Each scene shows the same named points in several views. A view is turned or mirrored, shifted and resized as a whole, has a little noise and may leave points out.
In the rows, zero is written as 128.

Scene 1
View 1
lut: [ 87 133  90 162 147 120 134 128 175 153 182  86 132 162 131 121 155 110
  96  95  83 143 117 154 102 130 103 116 129 117 109 129 134 144 161 176
  92 116 150 117 169 119 131 130 117 105 142 116 109 111  66 124 134 112
 111 127 130 103 114 167 158 122 111  95]
Pof: [106 151 122 159 119  98 154 126 182 123 139 112 132 138 113 131 156 110
 107  97  98 136 132 130  95 107 116 117 138 103 129 138 127 139 112 136
 109 118 121 107 149  99  94 149 121 114 141  80 132 132  81 120 108 111
  92 100 111 110 108 143 163 119 132 106]
feza: [ 99 130  89 155 139 123 138 133 182 145 166  93 140 146 131 127 159 105
  90 108  87 142 117 156 103 123 106 111 130 121 113 133 138 144 144 168
  97 121 152 117 170 119 126 133 121 106 135 105 119 116  73 125 131 123
 106 123 132 110 113 164 157 126 118 101]
Kida: [ 89 149 119 168 129  99 152 121 178 134 158  99 124 155 117 126 152 119
 113  85  98 133 127 130  94 115 111 126 137 103 124 136 129 139 135 147
  98 109 124 111 150  99 104 142 113 109 148  96 120 122  67 122 115 100
  97 106 107 101 110 156 165 118 125 101]
mip: [ 91 148 115 163 125 108 139 124 182 133 166 105 120 157 120 128 147 118
 123  88  97 135 127 118  97 116 109 121 142  96 129 132 128 134 135 152
 102 116 124 117 149 105 104 139 121 103 148 103 123 129  76 121 119  96
 102 113 118 104 127 150 155 119 111 103]
Fana: [ 81 128  96 164 132 140 101 135 179 143 214 114 106 172 137 131 117 126
 148  95  97 136 123  87 113 137 113 114 157  90 139 123 118 125 154 178
 110 132 127 136 147 124 112 124 134  79 152 141 118 135  90 121 141  76
 124 150 147  97 178 143 126 128  68 103]
zum: [105 132 106 150 109 135 112 141 190 119 177 135 123 147 132 139 128 116
 142 113  99 138 132  83 113 125 122 110 168  90 148 127 118 121 115 153
 125 139 115 128 142 118  93 136 143  87 139 111 138 150 106 114 127  93
 110 133 144 116 174 120 126 131  86 111]
Bogap: [ 81 138 121 163 107 137  99 138 183 120 207 143  87 174 131 139 100 136
 184  89 112 130 135  34 116 134 124 115 183  63 165 123 100 111 131 155
 128 138  89 141 123 116  85 129 143  69 160 136 135 158 112 118 130  49
 118 144 141  99 211 111 116 128  58 109]
vek: [132 147 120 145 101 103 153 139 192 103 106 126 155 106 112 137 165  97
  99 127 101 138 138 130  96  95 126 108 145 111 136 144 131 134  73 121
 124 128 118 103 146 100  75 160 135 120 123  52 153 143 102 111  96 137
  80  88 118 137 108 121 156 126 148 114]
Rapu: [124 135 102 145 113 119 137 140 193 116 133 118 151 118 122 132 159  98
  99 126  94 142 128 136 101 108 120 104 141 114 129 137 130 137  96 142
 117 132 131 111 159 111  95 147 136 110 126  75 141 135 100 116 114 131
  96 110 133 129 122 132 150 130 129 110]
suker: [118 152 144 152  77 112 129 139 197  84 129 160 120 121 111 145 128 114
 160 112 117 127 147  51 103 102 136 108 179  72 170 138 106 115  63 112
 145 140  78 120 117  98  51 156 148  94 139  71 160 169 124 107  98  85
  84 103 121 126 170  91 133 123 110 123]
peton: [132 137 101 144 118 114 147 140 193 119 121 113 160 113 120 131 169  92
  78 132  92 145 127 154 100 106 119 106 135 122 124 142 138 141  94 140
 112 129 138 107 163 111  97 148 132 118 120  66 140 132  94 112 111 144
  87 102 128 133 100 137 157 132 144 109]
View 2
Bogap: [122 106 157 137 129 171 132 105 120  71 119 150  77 147 121 166 105 133
 130 125 165 131 108 137  90  95 142 115  99 133 105 172 103 145 126 141
 139 141 125  87 136 109  99 107 137  98 128 105 164 162 131 119 128 124
 145 123 101 155 127 106 139 145 123 125]
Rapu: [134 104 112 138 121 119 144 148 146 128 133 147 138 113 119 133 145 119
 129 128 120 100 120 113 130  97 130 129 113 112 110 116 115 152 152 126
 137 139 132 112 151 114 119 135 129 117 126 139 155 112 116 106 128 148
 146 133 131 136 137 116 133 126 138 134]
lut: [150  92 133 152 131 117 147 137 185 122 139 163 119 120 109 141 140 120
 119 132 138  86  95 116 151 110 118 127 132 112 114 123 134 153 137 162
 133 141 145 109 150 117  98 141 140 119 118 121 141 114 147 121 106 137
 154 127 103 142 125 130 149 123 136 115]
vek: [130 114 103 129 118 115 147 152 137 129 123 136 139 109 125 129 152 120
 130 130 108 103 130 110 127  91 125 128 109 102 103 109 115 143 164 100
 131 132 128 117 156 110 126 135 121 113 126 149 161 106  99  99 136 155
 150 135 130 133 146 117 124 124 137 142]
Kida: [145 106 130 136 130 115 146 130 174 114 123 150 108 127 119 139 141 122
 123 135 129  96 108 113 141  99 112 120 124 100 100 125 137 135 146 131
 126 128 136 112 154 112 103 133 131 108 117 126 150 115 124 118 114 141
 164 128  93 141 139 131 140 125 134 122]
Pof: [138 109 118 132 124 114 146 140 155 121 125 144 122 119 121 133 147 120
 125 133 123  98 117 111 135  96 120 126 117 102 101 118 125 141 155 119
 130 131 133 113 153 111 113 134 128 112 123 135 155 112 115 111 124 147
 156 132 112 137 142 124 133 125 136 131]
feza: [146  93 127 150 127 116 148 142 177 127 140 158 129 115 108 137 143 119
 122 131 131  88 101 115 147 107 121 128 130 113 116 117 129 156 141 154
 136 143 140 111 151 116 104 142 138 121 119 128 143 112 140 117 110 142
 153 129 111 141 127 125 146 123 135 119]
mip: [140 105 136 139 127 125 145 131 167 107 124 152 105 128 116 143 136 123
 123 132 135 101 107 117 134 101 117 122 121 107 102 133 130 141 143 134
 131 132 136 107 151 112 102 130 135 109 119 124 154 123 128 119 115 138
 159 127  97 144 136 128 141 129 134 122]
suker: [115 123 122 119 120 148 138 126 100  92 107 128 105 129 133 145 130 128
 136 127 129 133 134 125  88  83 137 121  90 114  94 144  98 135 154  91
 133 129 115 103 146 106 123 111 119  97 133 135 176 140  91 100 148 142
 148 130 120 142 149 105 118 138 130 147]
peton: [135 104 104 137 120 110 147 156 152 137 134 147 147 107 118 128 153 116
 127 130 113  94 119 110 139  99 127 131 119 105 111 104 117 152 158 123
 135 137 132 116 154 115 122 142 127 121 126 146 153 103 113 103 126 152
 149 134 132 133 138 118 132 122 139 135]
zum: [127 103 136 141 124 150 138 126 129  99 129 150 110 129 118 153 125 125
 130 124 146 116 112 127 108  97 139 122 106 127 112 144 105 154 136 139
 141 144 129  98 141 110 110 121 134 110 129 121 158 139 128 111 127 137
 140 127 119 146 129 109 138 136 131 129]
View 3
feza: [ 94 124  99 123 143 138 147 140 133 125 110 112 148 139 123 132 125 114
 153 123  85 118 137 117 139 112 131 115 131 126 107 181 145 159 113 134
 152 171 139 120 139 147 139 125 154 128 121 147 129 108 169 114 121 124
 144 118 105 125 130 117 132 101 124 154]
suker: [ 86 160 157  61 115 178 129  99 160 122  85 170  79 101  98 128 174 128
 122 124 158 106 148 132  71 136 104 125 141 166  83 104 149 125 108 110
 129 112 157 137  87 154 134 145  85 157 142  95 113 117 127 149 104 102
 108 142 133 125 111 141 172 147 136 122]
mip: [ 78 144 120 106 132 137 145 138 151 110 105 123 130 127 106 120 126 113
 155 109 101 119 140 129 115 109 114 117 126 148  94 165 136 154 115 131
 145 155 149 132 124 141 141 124 139 133 122 147 111 122 158 108 122 120
 141 121 110 128 120 129 153 107 117 129]
lut: [ 87 126  98 130 142 134 150 147 136 112 114 105 152 144 118 124 121 111
 153 115  81 120 136 116 140 105 128 114 127 131 106 186 140 167 112 136
 153 171 143 123 139 140 132 122 161 126 113 159 127 114 172 105 123 129
 153 120  99 130 131 114 139  97 116 142]
Bogap: [ 78 171 151 127 119 187 138 126 155  73 114 146  92 131  80 107 177 110
 107 106 146 107 131 107  68 101 103 123 111 185  81 132 130 165  99 104
 138 115 156 149  87 118  99 145 120 145 111 136 117 129 147 119 104 143
 135 182 102 139 111 107 190 132 109  78]
Rapu: [ 99 125 113  92 134 148 137 118 135 143  94 134 129 120 123 142 139 126
 145 136 109 113 144 124 124 130 126 117 145 128 105 149 156 139 113 127
 141 154 143 119 125 161 146 133 126 138 137 118 130 104 153 138 117 105
 125 115 120 122 124 131 134 116 137 167]
zum: [ 95 146 130 117 128 174 136 121 142 107 105 141 111 129 103 126 164 120
 120 123 130 108 134 109  94 115 118 122 130 159  97 142 144 156 105 114
 139 132 149 131 104 136 116 141 124 141 121 126 130 113 150 131 107 129
 131 156 109 133 118 114 161 127 122 119]
peton: [ 99 118 105  85 138 140 139 122 135 154  93 128 136 119 130 146 131 128
 157 140 102 116 145 130 134 133 131 119 149 116 108 155 159 136 119 132
 142 163 140 112 132 166 155 130 128 136 139 115 129  98 153 137 121  99
 125 102 124 118 127 137 122 114 141 180]
Kida: [ 71 139 118  95 133 128 146 142 154 116 104 119 135 124 107 120 116 114
 164 108  94 120 147 137 121 112 111 117 127 142  93 169 136 149 117 134
 149 158 151 132 129 148 149 119 143 133 125 150 107 125 157 104 124 116
 140 106 116 124 124 135 147 103 120 135]
Fana: [ 90 147 121 148 133 172 143 135 142  84 120 124 122 147  99 116 155 111
 120 111 115 110 128 101 102  96 118 117 115 164  99 161 134 175 102 118
 145 140 147 135 112 119 103 141 146 135 105 151 127 121 162 112 110 148
 149 166  93 138 121 100 169 114 107  98]
View 4
lut: [204 111 117 178 130  93 209 122 106 145 151  73 148 140 104 114 116 113
  95 105 125  96 177 115 134 107  77  79 134  92  87 141 141 144  99 152
 136 133 134 115 154 143 151 108  76 134 129 162 153 141  93 150 115 137
 128 125 154 177 161 114 121 127 159  98]
Fana: [210 165 128 140 157  73 197  97 122 155 188  79 125 142 114 107 116  87
  95 120 154  76 161  96 132 137  79  77 133 118  77 136 108 156 166 155
 113 104 128 143 160 162 146  93  79 122  99 136 154 105 130 157 124 105
 120 146 114 176 176  58 130 127 131 105]
Kida: [195  93 110 169 147  84 193 117 126 153 135 101 137 149  99 113 114 133
 111 114 121 109 180 139 122  85  91 125 130 114  92 137 112 126 110 145
 128 131 140 116 125 155 140 103 100 117 127 145 152 139 118 127 121 153
 124 121 124 161 163 116 121 128 152  88]
peton: [163 116 149 158 103 107 164 104  83 128 135 155 119 149 107 119 141 129
 101 104 116 146 194 150 130  92 130 134 133 114 112 121 137 111 114 120
 135 120 156 116 151 129 153 137 107 121 127 174 139 154  79 123 120 161
 138 103 124 170 135 153 128 126 160 111]
suker: [162 151 155 110 151  74 135  69 122 147 160 187  87 164 115 114 136 117
 118 131 151 137 179 156 114 100 143 174 128 170 107 112  66 107 201 119
 103  87 161 156 126 165 134 108 137  88  90 124 133 111 155 105 135 141
 124 122  50 145 156  89 135 129 117 106]
mip: [196 111 117 158 147  82 192 112 123 152 147 100 132 151 104 113 119 122
 110 117 132 104 176 130 127  98  90 116 133 116  91 136 111 130 127 147
 120 121 138 122 136 155 141  99  98 116 118 145 154 133 121 131 121 143
 123 125 118 162 165 103 124 127 148  93]
feza: [192 119 126 171 123  99 196 117  97 140 150  94 141 141 106 116 122 117
  93 106 123 108 179 124 136 106  93  90 134  97  95 134 141 137 103 143
 136 131 138 114 158 136 153 115  80 132 130 168 152 144  84 147 117 140
 131 120 148 176 153 124 125 131 159 100]
vek: [155 110 150 144 116  99 152  95  92 130 130 179 110 154 111 115 140 139
 110 113 118 158 194 164 122  83 143 163 133 136 118 118 114  99 131 114
 127 116 162 125 132 140 145 135 125 110 125 160 134 147  98 109 125 166
 136  99  99 160 137 146 131 125 149 108]
zum: [183 169 148 130 143  80 169  85 111 142 181 128 110 153 118 110 131  96
 103 122 152 105 170 120 128 126 112 111 133 134  89 123 101 137 176 135
 112  96 142 145 154 158 147 107 100 112  97 140 143 110 130 138 128 120
 126 132  92 165 162  77 131 128 129 111]
Pof: [183 102 123 161 137  89 178 110 112 147 134 129 128 151 102 115 123 134
 108 115 120 125 182 149 123  83 108 137 131 120 102 133 113 116 120 135
 126 127 148 119 126 151 142 113 107 111 127 153 146 141 110 121 123 156
 130 114 116 159 152 128 124 130 149  92]
View 5
Kida: [125 106 133 141  91 126 130 134 146 155 149 135 107 103 128 118 132 121
 113 161 154 151 111 145 138 156 140 157 125 132 145 138 109 135 151 123
 123 119 132 136 142 105 106 143 121 136  85 146 142 130 127 130 123 124
 143 126 140 133 108 121 134 120 137 133]
suker: [ 93 108 101 137 146 115 135 123 123 176 138 146 153 145  92 131 135 123
 108 146 166 148  75 112 160 159 113 137 104 151 169 122  84 102 111 125
  66 122 100 150 131 121 121 135 126 189 126 163 106 152 131 133 123 117
 148  85 142 150 160 133 130 143 130 121]
feza: [148 101 136 132  94 130 121 146 156 138 141 111  99  98 136 108 142 127
 119 157 135 138 122 157 136 144 138 165 135 129 147 127 122 152 132 121
 130 134 129 127 142 108 123 135 104 117  98 133 144 126 129 134 110 120
 137 116 128 134  97 118 142 124 143 119]
Rapu: [128  92 127 133 114 118 121 139 135 146 141 118 115 113 120 122 148 124
 112 142 145 149 104 141 134 135 118 153 123 141 156 115 105 147 124 117
  95 139 119 131 146 112 126 119 103 139 120 139 131 146 137 133 108 113
 138 105 125 124 119 125 153 144 135 122]
mip: [130 111 126 135  99 131 129 135 150 152 143 132 112 111 127 114 132 125
 115 162 150 144 111 143 145 158 138 157 125 129 149 135 113 130 137 126
 118 122 125 136 135 109 112 146 123 142  90 147 136 124 125 133 122 124
 143 113 142 141 114 121 129 120 140 125]
Bogap: [121 134  96 123 138 137 136 131 162 167 128 133 146 148 107 105 118 136
 118 172 143 117  95 125 184 183 136 144 118 134 172 144 115  82  98 138
 113 119  99 148 100 117 127 174 130 179 102 163 114 112 109 143 127 134
 142  70 150 195 149 123  90 112 149  96]
Pof: [120 100 132 140 102 121 128 134 138 154 148 134 112 107 121 123 139 118
 113 151 155 156 106 140 135 147 130 153 120 137 146 127 103 140 144 120
 107 124 127 137 146 109 110 131 117 142 100 145 135 140 133 127 119 117
 143 120 136 125 117 123 146 130 134 135]
vek: [109  87 126 141 118 109 125 134 122 155 144 132 121 112 111 132 151 115
 108 136 160 162  94 133 129 132 113 151 116 148 153 112  91 148 134 113
  77 133 118 136 156 113 118 110 106 146 125 144 128 159 143 128 111 110
 143 112 127 110 127 129 164 152 128 133]
peton: [128  85 134 135 109 115 120 140 131 143 144 117 110 102 123 126 152 120
 112 137 146 156 106 145 124 129 117 157 125 145 152 111 102 157 133 114
  94 141 122 129 154 112 124 110  99 130 124 133 135 151 141 131 106 111
 137 113 121 111 113 124 166 148 133 128]
zum: [128 116 110 126 131 130 128 137 152 156 131 122 132 132 112 111 134 133
 117 157 139 127 100 133 163 158 125 149 122 138 167 129 111 114 104 127
 106 132 105 141 124 115 132 147 115 158 116 148 119 128 122 140 114 124
 138  82 136 164 133 124 120 129 145 106]
lut: [155 108 139 131  83 136 122 145 165 136 143 112  94  93 143 102 135 130
 119 166 133 134 128 159 139 153 144 169 137 124 146 135 133 146 137 124
 149 130 133 129 136 103 118 148 108 115  82 133 151 112 122 134 114 124
 137 120 136 143  92 115 131 115 147 118]
Fana: [143 126 111 121 116 142 129 141 173 150 130 117 122 126 126  99 123 139
 121 172 132 116 114 145 168 171 140 156 131 128 165 142 128 108 105 133
 134 128 113 138 111 111 131 165 117 146  94 147 128 107 112 143 118 132
 137  86 142 181 119 119 103 111 153  98]
View 6
feza: [105 144 115 132  91 141 127 112 153 116 124 106 147 136 171 114 132  88
 142  81 125 129 113 150 142 120  93 142  79 129 109 126 115 101 156 150
 142 110 139 135 116 162 160 106 124 137 116 147 122 116 129 134 131 153
 140 136  93 143 175 113  83 109  97 140]
suker: [109 127 145 100 139 148 138 146 130 123 147  87 150 125 106 110 146 154
 153 135 140 142 108 142  91  96 116 164 104 121 128 133 126 162 114  90
 149 146  99 138 143 123  90 140 165 149 159 158 157  95 104 137 125  64
 107 144 162 107 126 143 113 113 125 166]
vek: [ 84 164 114 111 119 135 148 123 140 124 155  89 135 160 149 107 144 132
 122 111 109 153 130 132  84  96  88 148  78 130 104 124 124 147 128 135
 136 143 128 132 117 150 137 115 121 146 152 171 149  93 113 144 139  97
 111 146 138 121 139 136  96 111  89 155]
lut: [112 135 119 134  81 146 122 110 157 112 120 108 156 132 175 118 133  82
 149  76 130 126 113 147 160 128  95 143  81 123 106 126 111  96 163 149
 149 103 138 135 121 158 163 107 128 135 112 140 114 116 127 131 128 161
 142 130  92 145 180 110  80 112 102 140]
peton: [ 83 167 110 123 112 128 142 113 145 122 144  97 136 160 160 105 138 116
 119 103 110 145 125 142  95  99  82 139  73 134 107 125 120 125 138 150
 132 133 142 134 114 161 151 106 110 145 142 167 144 104 121 145 138 121
 124 144 115 132 157 129  89 109  84 147]
Pof: [106 146 116 117  94 151 140 122 150 115 136  94 144 149 161 117 144 116
 144  92 116 143 124 133 127 117  96 153  80 119  98 129 117 130 146 135
 150 126 124 130 120 146 146 117 131 139 137 158 129  93 114 137 131 118
 118 135 129 128 148 126  86 118 101 155]
Kida: [118 135 119 120  79 157 134 120 156 112 129  96 151 139 170 122 144 106
 155  82 122 139 123 134 151 128  98 154  80 115  93 128 114 121 153 135
 160 115 123 126 122 144 150 118 135 135 128 152 117  94 115 132 128 132
 121 129 122 129 154 119  83 121 106 155]
zum: [113 118 147 122 137 135 117 137 138 121 131 105 160 109 119 110 133 118
 158 122 154 119  93 162 117 103 117 152 107 128 141 127 121 127 130 103
 138 124 119 145 141 138 107 126 163 145 133 140 144 123 122 133 123 112
 137 141 120 130 160 132 111 106 124 148]
Rapu: [ 90 156 119 121 118 132 138 120 144 121 142  99 143 144 149 108 139 117
 127 106 121 140 119 146  99  99  92 145  82 132 117 124 121 127 136 136
 132 131 135 135 122 154 141 110 124 143 140 160 144 107 120 141 134 118
 128 141 115 130 155 130  95 107  96 148]
Bogap: [143  84 168 116 125 160 107 150 141 114 120 103 175  80  98 122 139 123
 193 124 176 110  79 163 152 119 139 167 122 113 147 135 116 131 131  72
 160 116  95 146 158 118  81 144 198 142 131 126 139 120 114 122 110 101
 134 133 133 123 151 130 117 112 158 155]
Fana: [133 101 149 131 109 148 105 131 150 113 112 114 172  96 134 121 129  92
 177 101 163 109  85 165 164 125 122 154 110 122 136 131 112 102 150 108
 150 102 120 145 143 139 119 125 169 139 113 124 127 129 128 122 116 144
 149 132 101 141 176 117 103 107 136 141]

In a view up to two points have been moved. Name them for each view, in the order of its rows, or write none.
view 1: none
view 2: Pof
view 3: suker
view 4: none
view 5: lut
view 6: zum, Bogap
